A landscape with many valleys, sampled at points; each row gives a point and its height.
A ball rolls from a point to the lowest of its 2 nearest points, and stops where none of them is lower. Distance is the straight distance between rows; heights are no part of it.
Zedo: [ -8 -22 -15  22   6  -1 -26 -29   9   6  -3 -18   5  13 -49  11 -18 -16
  -2  33 -13 -32  -9 -10   8  -5  -7  18  -6   4  24  -7  18  -7 -22  -5
  18 -30 -20 -18  38  -7 -15  35 -27  15  -4 -34  23  26 -18  17  -8 -25
  -7]  height 50.9
kaso: [-29  -8 -33   1   4  29 -13 -29   1  22   1  -7  12 -17  36  24   8  13
 -22  31 -17   4  23  -6  12  -6 -18  -3   3 -20   6  -3  -2 -46  36  17
  -9  43 -10  -1  -4  49  10  58 -14 -35  33 -11 -20  -8   8  -4  17   6
 -27]  height 42.4
duka: [ 24   9  27  33   9 -12  33  33  13 -30 -22  25   7  12 -50  -5  11   9
  16 -21 -16 -29  -2 -14 -25   2  54  19 -12   3   4  11  -7  50  -4  13
  -6 -60  25  25   6 -40 -18 -23  29  24 -43  40  23  26  -5  -4  -7  45
  29]  height 39.5
Vare: [-21  16 -13  -2  39  31 -16 -15  -3  49  40  14  17  -1  26   9  27  34
  16 -27  33   0  14  39   9  39  26  -1  33  17  21 -19   2 -58 -10  21
 -31  55 -56 -40 -79  40   6   9  -4 -12   4  10 -15 -12   5  18  24 -27
 -26]  height 33.8
Safa: [ 15  20 -44  19   9   7  25  35  -7 -14  -7  -9 -11  32 -19  -7  -4  31
 -20 -13 -44 -31  -6  -4 -19  21  38  -6 -14 -25   1  -1   4  30  32  32
  12 -40  16 -28  16  10 -22  15  42  22 -60 -26  15  27 -11  14   2  41
   2]  height 17.0
Lita: [-25 -18 -15  -5 -22   0  -4  27  11   9   0  21 -16 -30   1  -2   2  20
 -23  12  -3  15 -17  16  10  37  -1 -10   3   1  -3  -6  -2 -39  23   3
  10   3  -2 -22  -1  14  11  20  20 -13 -12 -29 -39  -9 -21   4 -21  28
   5]  height 42.6
bofo: [-13  10   9 -49  45   2  -8 -54   0  -5   8  21   3 -31  23  44 -19  25
  -8  -4   7  41  13   7  -7 -22 -25 -11  26  -1   6 -16 -15  -8  -5  21
 -28  59  -4  26 -32   8  15   7 -28  21  39  27  -3 -52  48  28  29 -40
  -1]  height 34.7
Dop: [-22 -27 -43  10 -36 -19 -29  41 -42 -24 -22 -17 -16  13  32 -21  13  12
   6   5  36   6 -18  29  37  10   9 -31 -18  18  -9  22 -18 -21  14 -22
  38   6  31 -19  26 -23  22   8  15 -12  -1 -31 -52 -32   7 -28 -12  -6
  34]  height 29.8
zorug: [ 45  54  53  -9   5  23  46  38  33  -4   3  14   3  33  -4  -9  -2  -4
 -14 -28 -16   9  12 -10 -17 -16   6  28  -4 -22  -8   9   6  32  19  12
 -29  14  -4  38 -16  -2   4 -32   0  26  -1  41  32  -1 -15   9  -6  46
 -12]  height 24.1
gokur: [-15 -11  11   5  -9   9  13  23  44 -13  -4  45 -26 -20   0 -11  17  14
 -25  -7   7  28  -3   0 -15  11  -1  11  17   4  -9   2 -11 -31  42 -19
 -31 -13  26  28  -1   8  25  25  27 -19  -3  15 -31 -20  14 -21 -15  36
  15]  height 44.2
vav: [  1   2 -17 -28  34  -7 -13  15 -10  41   4 -13  -4  -5  16  34  -7  43
 -35   5 -25  22 -14  -4   5  -5 -24 -22   7 -25  12 -24  -7  10  22  60
  15  35  -8 -14 -20   1  10  -7 -44  25  19  -8  -7 -23 -17  59 -10  -1
   5]  height 30.1
fedun: [-15 -26 -19  11  15  32 -12  -4  34  33  24 -11 -22   6  -5 -19 -22  -2
 -19  15  -1 -13 -35   0  27  46  -5  24  -2 -10  -4  -6  11 -39  -7  18
 -34 -38 -21 -10 -44  23 -10  23  -7  15 -22 -30 -25  14 -14  21  27  20
 -41]  height 10.8
nezo: [ -7 -65  -6 -16 -24 -45  18 -26 -40 -18 -11 -38  -7  -3 -11  -7 -42 -50
   9   6  -8  25 -14 -23   0  -2   7  -9 -14  30  43   8 -13  15 -20 -45
  25  14  51  39  44   3  30  14 -10 -11  -4   3 -20 -19  12 -15  12 -44
  -2]  height 58.0
notim: [ -4 -26 -25  15   5 -34  -9  20 -33 -29   4  -2   4   4 -44 -24 -20  17
  10   6  23   6  -3  17  31  27  40  15 -16  17  32  -2  15  12  10 -15
  34 -31  -4 -39  40  -3 -18  16  34  31 -31 -37 -16  28 -20 -13 -35  -5
  25]  height 8.0
fud: [-19 -18 -18   9 -32 -10  -5  58 -24 -28  -9 -25  -7  -9   4 -10  23  -3
  22 -16  45  23  -6  23   4   3  -2 -27  31  29  -6  -8 -26   4  16 -39
  35  -8  24 -15  28 -23   8 -26  12   2 -19  -1 -24 -46  14 -38 -19 -14
  36]  height 27.2
fer: [ 15  21   5 -30  32  -1  13  21  21  -6   0  35  11   2  38   2  20  33
   1  14 -58 -33  39 -38 -23 -16  -8  31  -7 -40 -52  25 -15  24 -10  25
 -22  29  20  -2   8  18  -6 -22  24   2  -3  25  52  18  -2  15  34  27
 -11]  height 49.9
seke: [  2   6   1 -10   1   3  38  10  -9 -21   6  -8   5  -4 -12  -1  -4  -8
  -7 -13  -8  -7   6   4 -41  10 -18  24  37  -7  20 -38   6   4  -1 -13
  29 -10   8 -42  29  12 -12 -33  47  28 -39  -9   6  -2  14 -12  -5   1
 -17]  height 24.4
Zol: [-33   3 -51   7 -30 -17 -38 -24 -74 -36 -42 -12 -10  13  33   5  13  18
 -12   3  30   0 -21  42  30  18  11 -47 -43  11  -4   4 -36   5  -1   2
  26 -14  47 -21  15 -19   7  17  22 -11   6 -35 -40   4  48 -12   6  -6
  14]  height 32.0
zifuz: [ -7  11  -2 -53  41  15 -30 -31   1  22  21  18   5 -22  35  39  -8  37
 -10  30 -16  22   4   2   6 -24 -26 -12   9 -25  -4  -9 -22 -10  -3  46
  -7  59 -28  -7 -24  12  -6  10 -38  34  47  -7   7 -23   9  46  14 -29
   1]  height 32.7
Zotel: [ 33  29   4 -10 -23 -18  12   2 -52 -16   7 -24  15   9  -3  19 -18 -19
  24 -10  -2   9 -28  13 -28 -14  -2 -40 -12  20   3 -12  -9  62 -40  16
  16  -3  24  18 -30 -52  15 -41 -12  26 -20  12  20 -17  -1  48   8 -16
  20]  height 8.7
pek: [  4  -4 -62  36 -11 -10   7  35 -33  -9   3 -25   0  21 -26 -25  20  18
  -8 -11  -3 -23 -10  11   5  20  24 -18  -5  -2   4 -13  10  18  24  -2
  36 -46  12 -43  17   0 -19  20  38   0 -43 -33  -1  25 -13 -14 -18  21
  26]  height 12.9
Zakep: [-15  -7   7   7  -4  37  -6   7  63   6  28  23 -12 -18  21 -44  41 -15
   3  18  -7 -23  12  -2   2  23  -6  20   0   7 -53   8 -26 -53  -6 -14
 -30 -23 -14  -8 -15  33 -12  13  40 -12 -20   0   5  22  18 -21  19  30
 -29]  height 11.3
rezu: [ 10  13  69 -28  14  -1  23  19   2   0   3  23   2  -5 -14  19  -2  15
 -20 -30  23  32 -11  10  -3   4 -30   5  22   3  19 -29  -9  -2   3   8
  27   1 -14   6 -15 -18  -2 -33  -8  33 -14  32 -12 -16  19  25 -36  16
  28]  height 30.5
toko: [-27 -18   4 -26   2   2  -8 -37  -5 -19   3  22  14 -25  25  31 -17   1
  -7  33 -22  -5  -5 -13 -28   3 -44  18  -5 -13  -7   7  -3 -10 -30  15
   3  19  22 -14   7  10 -11   2  -5  17  -9 -15  -9  -7  25  30  35   5
 -32]  height 45.4
sas: [ -5  11  -5 -10  34  26 -28 -13  28  34  32  26   5  -2  32 -10  19  22
 -15  29 -24 -20   0 -32  29  17 -20  19  -1 -26 -50  15   7 -22 -37  40
 -26   5 -37 -10 -55  33 -43   3  -8 -11  17  -5  27  34  17  31  34  -2
   7]  height 18.2
madar: [-16  -1  18 -31  27   7   7 -43  -2   9   7   8 -15 -29   9  22 -31  11
  -3 -40  39  42   1  24  -5   7 -18   3  45  23  26 -29  -1 -19   5 -15
 -39  45 -16  24 -52  13  41  -4 -21 -18  26  31 -10 -51  18  -1   4 -27
 -20]  height 36.8
Nefa: [ -9 -12   7  21 -14 -24   5  -6   4 -43 -24  28   4   2 -44   2  -9   0
  11  -9 -17 -24 -21 -14 -32  18  36  13 -21   9  15  34   1  33 -13   4
   0 -50  36   9  33 -23 -25   8  27  17 -31  -1   8  24  -8   3  14  18
  25]  height 40.7
Kered: [ -6  -1   5 -15  15  -9  26  -6  25 -29  -2  30   2   8  11   2  -7   3
  12   5 -62 -52  -1 -34 -47   6 -12  36 -19 -32 -30  24  -2  18 -27   8
 -19 -12  44  -4  23   5 -16 -11  42   5 -37  14  26  16  13  14  41  33
 -31]  height 48.3
bar: [ 15  39  63  -9  14  31   3  -9  29  12  15  32   9   7   4  -2  10  11
 -11 -20  23  14   3  -8  15 -12 -17  11  20  -4 -13 -16  10 -16  -3   0
 -16 -10 -38   7 -27   5 -14  -9   0  18  20  20  -2  13   9  10  -2  -2
   7]  height 33.3
Momu: [-31  25   3  -4  -9  29 -16 -31  13 -14 -13   1  19  -8  36  36  13   9
 -14  10   7  20  15  -5   2 -27  -9 -20  22  -5 -12   2  -5 -45  18  -4
   0  32 -11  16  25  18  -9  39 -11 -23  41   0  -7 -12  33 -15   7 -45
  14]  height 44.4
rumat: [-40 -60 -15 -18 -20  -6 -12  -8  -4  16  17 -25  -8 -28  12  -2   9 -38
   9  27 -11 -21 -12  -5  15  27 -25  10  -8  -3 -16   6 -19 -30   1 -33
  31  15   2 -22  30  39 -18  26 -19 -12 -11 -34 -26  -8  -7 -25  12   2
 -36]  height 9.9
lev: [-46 -35 -17 -13 -51 -17  -6   7 -15  -8 -11 -25  -3 -38  39  15  16 -33
  13  21   0   5   1  -4   7   5 -22  -6 -12  21 -25  23 -32 -33  18 -23
  21  54  23   9  42  15   5  26 -16 -14   1  -5 -25 -39  12 -34  18  -2
 -21]  height 15.1
Fugem: [ -5  28   1 -11  -1 -10   5 -13  46 -35  -8  19  23   0  33 -13  21 -23
  11  -4 -48 -15  29  -5 -44 -18   7  -5  -8  -3 -35  41  -2 -16   6 -25
 -31   6  -6  33  28   7  -1   4 -20 -37  10  41  49  25  10 -26   4  14
 -12]  height 58.3
Zaku: [ 30  17 -45   9  11 -27 -22 -33 -84  10 -12 -33 -22  25   2  -3 -25   6
  -9   7  15   7 -25  40  31   7  18 -40 -43 -17   5 -13   8  60  -4   6
   2 -33  22 -17 -38 -29  14  -3 -14 -11  13 -12 -19  15 -17  13 -20  13
  12]  height 35.6
loba: [ 35  28  19   7 -11   6  23  36   8  27   4 -25  -2  22 -22  -1  -6 -14
 -20 -17  -2   7   0   5  -1   1  -3   6  -2 -17   8  -4  25  22  23  21
   4  11 -27   0 -20   5  -1 -25 -17  14  -5   9  16  -7 -45   6 -23  42
 -20]  height 19.7
nokiv: [-19 -34   1 -12   6   2  32 -46   0 -19   4  22   9 -11  29  13  -8 -19
   0   4 -24 -20  -6 -40 -47   6 -43  37 -20  -6 -13  10  -4  -1 -31 -15
 -13   1  51   5   9  17 -15   9  19  -7 -22  18  -6   2  42   0  55   7
 -37]  height 46.8
gepav: [ 16   6   0  38  -6   1 -48  -9 -36  15 -34  11  -4  13 -12  35  31  -2
  23   2  35 -14  -2  21  24  -8  25 -41 -46  27  -1   9  -4  40  -3  11
  28 -29  27   1  -2 -66  -5  -1 -13 -13  -5 -35 -10  19 -14   0 -34   9
  56]  height 67.6
muvu: [ 16  12  19 -15 -12 -29  25  -4 -20 -14  -2 -23  25  -3 -29   5   2 -36
  20 -12 -11 -18  21  -1 -32 -26 -15 -10  28  23  15 -14   9  24 -46 -15
  29  18 -15   3  18 -22   3 -49  -4   8 -14  35  53   2  -2  -1  -5 -34
  -2]  height 3.9
tum: [ -6   2 -15  -1   1  -3 -28 -33   5  17  -8 -17  11   4  -6  31  -7  -1
  -9  33 -28 -14   7 -10 -14 -25 -18 -22  15 -18  11   1   4  -5  -7  22
  31   9 -21 -15  38   0 -11  19 -44  -2  16 -14  21  14   3  35  -5 -38
  -4]  height 49.3
Dosof: [-33  -3 -32   7 -52  -2 -16  32  12  -3  -1  -8  -4 -29  36 -10  42  -4
   8  10 -12  20  19  13 -13  -8 -11 -24   4  24 -43  24  -9 -29  35 -13
  -1  45  -2  10   8   1   2  14 -23 -31  10  -2  -5 -25  -9 -37   3  23
  -6]  height 19.3
rit: [  0   1  30 -28  24  -8  31   0  -7 -22  -4 -11   3   8 -20  10 -41  -7
 -16 -14  16  23  -4  29 -26  14 -25  13  43   7  44 -39  -1  11  -6 -16
  20  -4   1 -14   3   2   8 -43  11  32 -31  13  -1 -13  14  12 -17  -2
  -1]  height 27.7
zalev: [ 18  38   7  37  19  33  20  -9  36  -3   0 -15  21  22   7 -42  29 -11
  16 -39  17 -44  39 -19 -11 -17  14  23  20   0  -5 -14   1 -20  -9 -10
 -23 -47 -24 -16   7  26 -11 -10  36   2  -3  21  37  39  26 -31  40 -22
 -30]  height 63.9
silib: [  3  38  17   3  38  16 -23 -22  -7  31  26 -16  21   9  37  -6  11   9
  10 -43  47   1  13  32   1  29   7  18  33   0  13 -17   1 -28 -13  18
 -18  55 -58 -34 -85  43  -4 -44   6   3  11  13  17   0   6   6  23 -20
 -41]  height 31.7
Rafo: [ -2 -24 -20   8  11   0   1   3   8 -14  10 -11 -25   7 -38 -39 -43  -5
  -1   8  -1  -1 -19   9  34  36  24  39 -29  -5  24  -3  14  -6   7 -12
  -2 -56 -11 -29  24  24 -20  38  35  41 -36 -47 -18  29 -16 -21  -4  13
 -20]  height 11.6
difa: [-28  15  36 -27  29  27   1  -8   7  32  12  28 -19 -17   3   9  -1  32
  -1 -23  43  13   6  36  29  25 -10  -4  39  35  26 -47  -8 -61  15 -18
 -27  26 -38 -10 -28   9  36  21 -10 -19  20  11 -35 -34   4   0 -28 -14
   4]  height 38.9
Gen: [ 30  27  -3 -11 -14 -17  32  16 -54  -8   1 -28  28  17 -18  18   0 -16
  12 -11 -25 -36   6   1 -38 -19  -2 -24   6   2   9 -24   7  42 -46  11
  31  15   8  -9  -3 -27   1 -47  -5  27 -32  11  50  -5  -5  35  16 -11
   1]  height 4.0
nin: [ 15  33   0 -20  52  32 -10  -6  -6  31  44  36  21  -7  52  -4  45  46
  -4  16  -6  -3  44 -12  29  14  -3  21   3 -27 -40  -4  11 -30 -24  20
 -30  35 -33 -23 -63  56 -28  -2  24 -10  20   6  29  11  25  -1  40   0
  16]  height 21.6
vup: [ 30  21   8  -4 -16 -19   7  19 -26  -4   3  -7   1   6   6  12 -38  -4
  20  -8   8  26 -44  16 -11   0   4 -30 -28   0  10   6  14  48   8  29
 -14   9  23  15 -34 -49  24 -19 -15  24   4  -7 -18 -21 -34  44 -13  21
  14]  height 12.6
ladu: [ 20  31   6  15   4  26  -7  25  31  27  -5   4  13  13  -6   0  33  14
 -19  -7 -35  -3   8 -18   8 -27  13 -33  -4  -7 -28  14   7  10  37  32
  18  -5 -36  17  -1  -4 -21  12 -27 -16  14  -1  27  36 -23  16 -32  19
  32]  height 24.6
fesap: [ 26  -1 -38  22 -17 -31 -13  -3 -61 -11  -4 -28  -1  17 -14 -15 -11 -23
  18   4   3 -12  -9  25  -5   3  38 -43 -54  13  -5  15  14  55  -9 -19
 -10 -29  34   5 -12 -26  17   0  -4 -10 -18 -16   2  15 -41   1   1  16
   2]  height 37.8
tukud: [ 35 -43 -36  45  15 -40 -50  -8 -31  18 -15  -2 -10  19 -17   5   5 -10
  39  24  36 -12   4  19  47 -12  46 -15 -68   7  12  24  10  29 -13  -1
  27   6  19 -11   8 -55  14   7 -15 -13   3 -28 -27  24 -36 -17 -41  -3
  43]  height 68.3
bok: [ -9   7  -1   3  20  25 -19 -14  32  48  46   4 -11   3  12 -19  12   6
 -11  18   0 -11 -25  -3  30  30  -9  16  19 -12 -25   2  16 -30 -23  31
 -45   5 -48  -9 -82  15 -28   2 -26   2  16   6  -8  13 -12  29  26   3
 -28]  height 14.8
mifi: [ 22  53  24 -43  34  25  10  11 -11  35  36  19   8  -1  35   5  33  26
 -17 -10  -5   6  41   0  21  12 -21  48  14 -39 -19 -14   6 -10  -9  22
 -14  57 -42 -18 -61  54 -13 -24  10   9  23  23  34 -11  12  -5  14  19
  -5]  height 25.0
luf: [ -8 -17   5   9   7  27  -4   3  51  -6  14   2 -23  -4 -13 -30 -13 -15
  -9  11 -17 -18 -18   2   3  37   7  27 -20 -11 -22   8 -15 -19   0   2
 -25 -50  -8 -10  -5  25  -9  23  34  22 -43 -24   0  24  -9  -8  15  44
 -36]  height 5.9
Gim: [-34 -13  15 -19 -16  14 -18 -10  22   5   1  42  -4 -30   5  25   5  12
 -24  27  -9   5 -12   2   0  17 -21   2   4   3 -23   5  -8 -35 -12  18
   7   9  -3  -8  -5   9 -11  12   5   5  -6 -24 -18  -2   5  23   6   8
  -8]  height 44.0
motu: [ 23  10  32  27  15  19  43 -11  14   2  -1 -10   3  19 -30 -28   1 -19
  -7 -39  32 -11  23 -25 -19 -19  -2  37  32  -1  24 -26   8  15 -14 -27
 -22 -49 -10   9 -10   6  -3 -32  16   3   8  41  25  11  19 -27  15 -22
 -24]  height 62.7
Pitu: [ 16  12   5 -14 -28 -17  15 -23   5 -11  -3 -13   8 -13  10  10 -28 -26
  11 -13 -24  34   3 -22 -43 -36 -12 -21  -1  18   7  13  12  28 -20   8
 -19  25  20  48   1 -16  25 -12 -17 -15  18  29  17 -17  -5  13  18 -23
 -11]  height 56.0
Reze: [  0  16  -5  18 -20 -16 -38 -15 -16  13 -33  -8   2   1   0  40  14   4
   4  14   3  -4   7  10  -7 -41   4 -65 -12   9   1  10 -17   8   3  24
  36  15   6   3  48 -45   6  11 -36   2  11 -15  13   0  20  31 -17 -46
  18]  height 47.7
let: [ -2  24  10  25  -7  33  16   7  55 -18  -9   7  20   5 -20 -28  27 -11
  13   1  -9 -46  26 -16   1 -30   7  16  11   8 -19   2  -5 -24  -4 -21
  -8 -55 -23   7  40   7 -19  20  17 -11   2  18  34  34  11 -33   0 -13
   3]  height 65.0
Nolu: [ -3  41   2   4   4  34  -7   1  45   6  17   8  13  -6  30 -15  41   0
 -16   7 -38   7  15  -4  15  -7   6 -16   6 -13 -45   8  15 -34   6  -2
  -4   7 -52   3 -21  33 -45  12 -11 -37  36   8  34  32   1 -24 -14   4
  23]  height 20.4
rilag: [  2  19 -51   4   4 -23 -34 -52 -92 -26 -36  -6 -21  20  13 -10 -11  28
 -19  14  17  -8 -11  46  37  -6  16 -44 -46 -10  16 -13 -17  32 -11   5
  21 -32  20 -30  -3 -21  11   9  14 -16  30 -28 -32  20  31   3 -13  -4
  10]  height 33.7
bag: [-37  -6 -22 -12   0  37 -12 -15   3  33   2  18 -11 -10  21   8   1  29
  -9  14  17   4   5  22  41  19  -5  -7  17  13  14 -25  -5 -83  23 -12
 -19  41 -27  -7 -20  32  38  58  -5 -42  35 -12 -43 -23   4  -3  -7 -12
  -4]  height 40.6
zos: [ 15 -29   7  10  18  -3 -36 -35   6  28  -8 -13  -9  18 -29  11 -52   4
  22  47  23   4 -36  13  35  -3   1   8  -2 -13  39  -7  23  -7  -2  10
  12  -2 -18 -13  19 -35  14  18 -39  19  23 -33 -12  14 -21  26 -40 -16
  11]  height 52.5
Sugal: [ 19  -7 -14   5  -8 -24   3  28 -12  44   3 -44 -25  -4  -8  -7  -4   0
 -13 -20   6  27 -10  22  16  19   3 -15   9  -1  12 -13  27   6  33   6
   8  25 -20  -7 -25   4  27 -26 -31 -19   1  -4 -14 -19 -54  -7 -33  29
 -16]  height 14.9
Katis: [ 29  28  51  21   1   5  14  27  31 -17  -4  18  13  14 -46  -3  -8 -11
  24   4  -7 -27 -18 -14   3  -2  11  39 -28  -7   5  21  -1  47 -10  38
  -8 -40 -14  18  -9 -44 -27 -19  10  42 -10  12  22  21 -24   9 -14  41
  24]  height 37.7
lav: [  6  -1   9  -8   2   2  25   0   3 -21  16 -17  -5  15 -23 -24 -66 -27
   4  -3  24   3 -29  12   0  32   9  42  -7  -6  33 -11  27  14 -12 -19
 -36 -31  12 -11  -2  14  -7 -13  30  42 -16 -21 -18 -11 -24  -6  11   2
 -42]  height 16.5
kar: [-12 -45  18  25   4  -4   5  -4   8 -12   0 -13   1   4 -35 -23   4 -47
  17  -9  28 -23  19 -27  18 -19  11  33  -4  18  15   6 -11  -2  -7 -70
  -8 -46  15  24  46  18   2  22 -14  -7   2   0 -15  -5  15 -41  18 -33
  -5]  height 60.5
vapa: [-10 -84  -2   2   8 -15  21 -11 -26 -13 -14 -16 -27  14 -18 -14 -34 -31
  -9  -5  37  23  -7 -18  20   2   4  24  10  -1  47  -6 -12  -1   8 -66
  15 -16  29  17  30  16  24  12 -14 -22   6  -3 -36 -21  36 -33   1 -38
   2]  height 59.2
moku: [ 19  52  39 -41  26  13   4  -5 -18  16  30  -4  12  13  32   3 -13  -3
   7 -11  23   5  13  10  15  17 -43  46  29 -26  -1 -18   2   2 -28  16
 -24  68 -33  -6 -76  25   2 -55   1  18  21  23  37 -18  24  13  27  -2
 -22]  height 28.5
Kelu: [ 14   2   3   7 -18 -13  -6 -17   2  -4 -28  -7  -7  -4  12   3 -24  -7
   4 -10   1  39  20  -3  -5 -33   1 -24  -9  10  22  15  18  -6  37 -12
 -16  40   7  39  20  -9  51  15 -16 -30  32   5 -23 -11 -18  -9  -4   0
 -11]  height 54.8
guri: [ -7   8   3 -23   9 -10  19   5  15 -13  -5  52  11 -32  36  19  39  38
 -12  -1 -32   7  37 -29 -25 -30 -21  16  13 -17 -54  14 -11   6  -2  18
 -11  31  31  14   0  16   1  -8  22  -8   9  36  23 -10  30  -3  32  11
   9]  height 48.6
laz: [  6 -42 -36  -7  -5 -58 -17  19 -42  13   5 -29 -24  -6  -3 -26 -21   6
   6  -3  19  24 -27  36  38  34  32 -26 -12  -6   7   3  16   4  12 -15
  26   4   2 -28  -4  -1  22 -15 -16  -6  -9 -24 -39  -5 -43  -6 -26  15
   2]  height 9.7
linom: [  3  -1  17  10  -3  -8  28  19  20 -16 -31  44  -7   0  -3  15  32  31
 -24 -26 -26   6   5 -39 -38 -34   9  -8  14  -7 -26  13 -15  30  13  10
  -3 -17  39  30   9 -19   1 -13   2 -14   2  41  17   3  23   9  10  11
  25]  height 47.1
raro: [ 16  -9  21 -17 -17 -23  29  12 -11 -21  19 -22   7   6 -21  -7 -68 -27
  22   3  19  33 -47   7 -11  17   8  14  -2   8  36   1  26  42 -16  -2
 -22 -10  22  24 -15 -23   7 -29  12  21  -2   3 -17 -19 -36   8 -13 -10
  -1]  height 16.2
mimon: [  3 -40 -10  -7 -28 -33  26 -25 -14 -11  -7 -30  -9  -8 -21  11 -30 -30
   4   0 -11  34  -7 -34 -37 -23  -1 -31   2  29  31   5   0  29 -34  -8
  14  -1  33  47  14 -24  19  -7 -16 -21   0  31  14 -24  14   2   6 -45
   0]  height 57.0
buzes: [-10 -25   8  20 -18  -2  31  26  15 -14 -21  28 -20  -8 -13   9  16  16
 -26 -16  21  29  -6 -24 -22 -10 -11   0  29  -2   3  -9  -6   0  29 -15
   8 -35  21  12  14 -12  -1  -2  15 -20   0  22 -19 -19  24 -23 -23   3
  26]  height 45.6
Vok: [-19   7 -12  10  -2  38  -9  -1  41  22  36 -10  -3 -15  28 -32  42 -15
  -2  10  -8  -5  27   8   2  13  -2  13  19  -2 -31   4  -2 -45  17 -16
 -29   9 -44 -12 -29  48 -20  14   4 -37  13   0   9  10  -6 -39  11  15
 -33]  height 15.7
tafa: [  1  10 -29  -7   7  11  28  30 -11  -6   2   9   7   6   6  17  11  35
 -27  -6 -42 -13   3 -11 -31   9  -3   8   4 -23  -7 -21   2  15  13  30
  32 -16  13 -47  17  19 -24 -16  33  24 -41 -30   3   7  -1  29   3  24
  -4]  height 20.5
Mirat: [-26   2  -8   2 -35   4 -30  -1   1   8 -25 -23  -3   0  20  26   4  14
  -5  21  15  20  -1  13  24 -24  -6 -46  12  13  -8   6  -6 -42  34   8
  32  44 -14   9  45 -21  11  25 -19 -23  29 -16 -11 -16  16  -9 -32 -40
  18]  height 46.1
Vupok: [-19 -67 -44  -1 -12 -40 -15  13 -24   6   3 -38 -18  -3  -7 -29   0 -19
   1  11 -18  -8 -22   3  39  31  14  -4 -15 -15   4  17   0 -11  15 -27
  51  11  18 -28  37  26   4  30  -9  -9 -10 -43 -37  -1 -19 -25  -6   5
  -4]  height 3.7
tese: [-22   0 -15   3 -49  12  -1  50  19 -12   6 -17  -1 -28  22 -27  35 -15
  32 -20  11  17  15   1 -20 -15 -23   8  50  19 -10   3 -15 -13  21 -35
  11  21   3  -4  30   8   0 -20  14 -14  11  11   2 -48   3 -57  -3   0
   2]  height 23.4
Sifu: [ 26 -26  17   8   0 -17 -21 -22   2   5 -30   4 -12   7  -7   2 -45 -13
  15  22  26  15  -1  -3  25 -21   9   1 -26  -5  33  17  24 -11  15 -18
  -7  12   3  28  29 -25  42  20 -14 -13  25 -11 -48   9 -30  -3 -19  -2
   4]  height 53.8
Por: [ -9  -1  28  27 -20  28  -1  25  34   4  -8   9  20  -5 -41  -7  19  -5
   6  19  23 -14  14  -3  30 -15   1   7   4  27  -8  -6  -3 -17  -1  -7
  28 -42 -29   5  38 -13 -27   5  16   3   3 -11   8  23   0 -23 -44 -20
  29]  height 66.1
totob: [ 25  22   7  -5   3   4 -25  15   0  41   2   2  -2   4  10  23  19  27
 -18 -14 -25  14  -9 -12   6 -29  -9 -39  -6 -13 -17   6  -2  24  27  48
  16  24 -18   2 -18 -16  -6   4 -46  11  25  -6   9   2 -25  50 -19   9
  23]  height 27.6
zibal: [ 12  12  16 -12  -6 -10  32  -9  37 -24  -1   7  11  11   5 -23 -10 -31
   8 -12 -43 -13  13 -26 -52 -18  -4  12   0   3 -17  25  15  20 -24 -17
 -47  -7  17  50   8  -5  11 -23  -1 -26   0  54  45  12  -3 -10  17   4
 -26]  height 57.2
deta: [ -8 -20  16  30 -13 -11 -27  16  -9  -4 -31  15  11   4 -40  31  19   2
  15   9  39  -4   2   0  18  -4  25 -15 -19  33   8  11  -1  13  -1   3
  36 -19  14   6  42 -54 -13  -1   5   1 -19 -22 -15  15  -5 -14 -45 -22
  55]  height 67.0
Gosa: [ 15  24  50  -1   6   9  -8 -14  27  -9   4  23  14  14 -17   6 -18  -7
  10   8  10 -16 -21 -15   0 -18 -25  27  10 -11  -2   1  11  18 -26  10
 -13 -26 -23   7  -8 -30 -19 -14 -14  38  19  -2  12  15   2  34   6 -13
  12]  height 35.4
Dati: [ 17 -23  21  31  15   5  33  10  16 -12   3 -20  -4   1 -51 -38  -7 -38
  20 -18  18 -11  37 -25  -4 -19  25  39   5  11  32 -10   1  24   9 -53
 -29 -50  11  26  27   8  12 -10  21  -5  -1  18   4  -3 -11 -54   0 -15
 -17]  height 61.5
Zet: [ 11   4 -12  24 -23 -31  -3  -1 -22 -26 -22  10  14   6 -25   2   4 -23
  26  -6 -26 -42  -7  -5 -50 -10  38 -36 -41  25   7  30  -3  40 -24  -1
 -15 -34  50  34  13 -42   6  -1  -1  -4 -23  11  24  12 -19  18  17  11
  15]  height 39.4

For each start below, name the point where the ball stops.
Zol -> Vupok
Kelu -> luf
fer -> Lita
Katis -> notim
kaso -> luf
Vare -> luf
vav -> luf
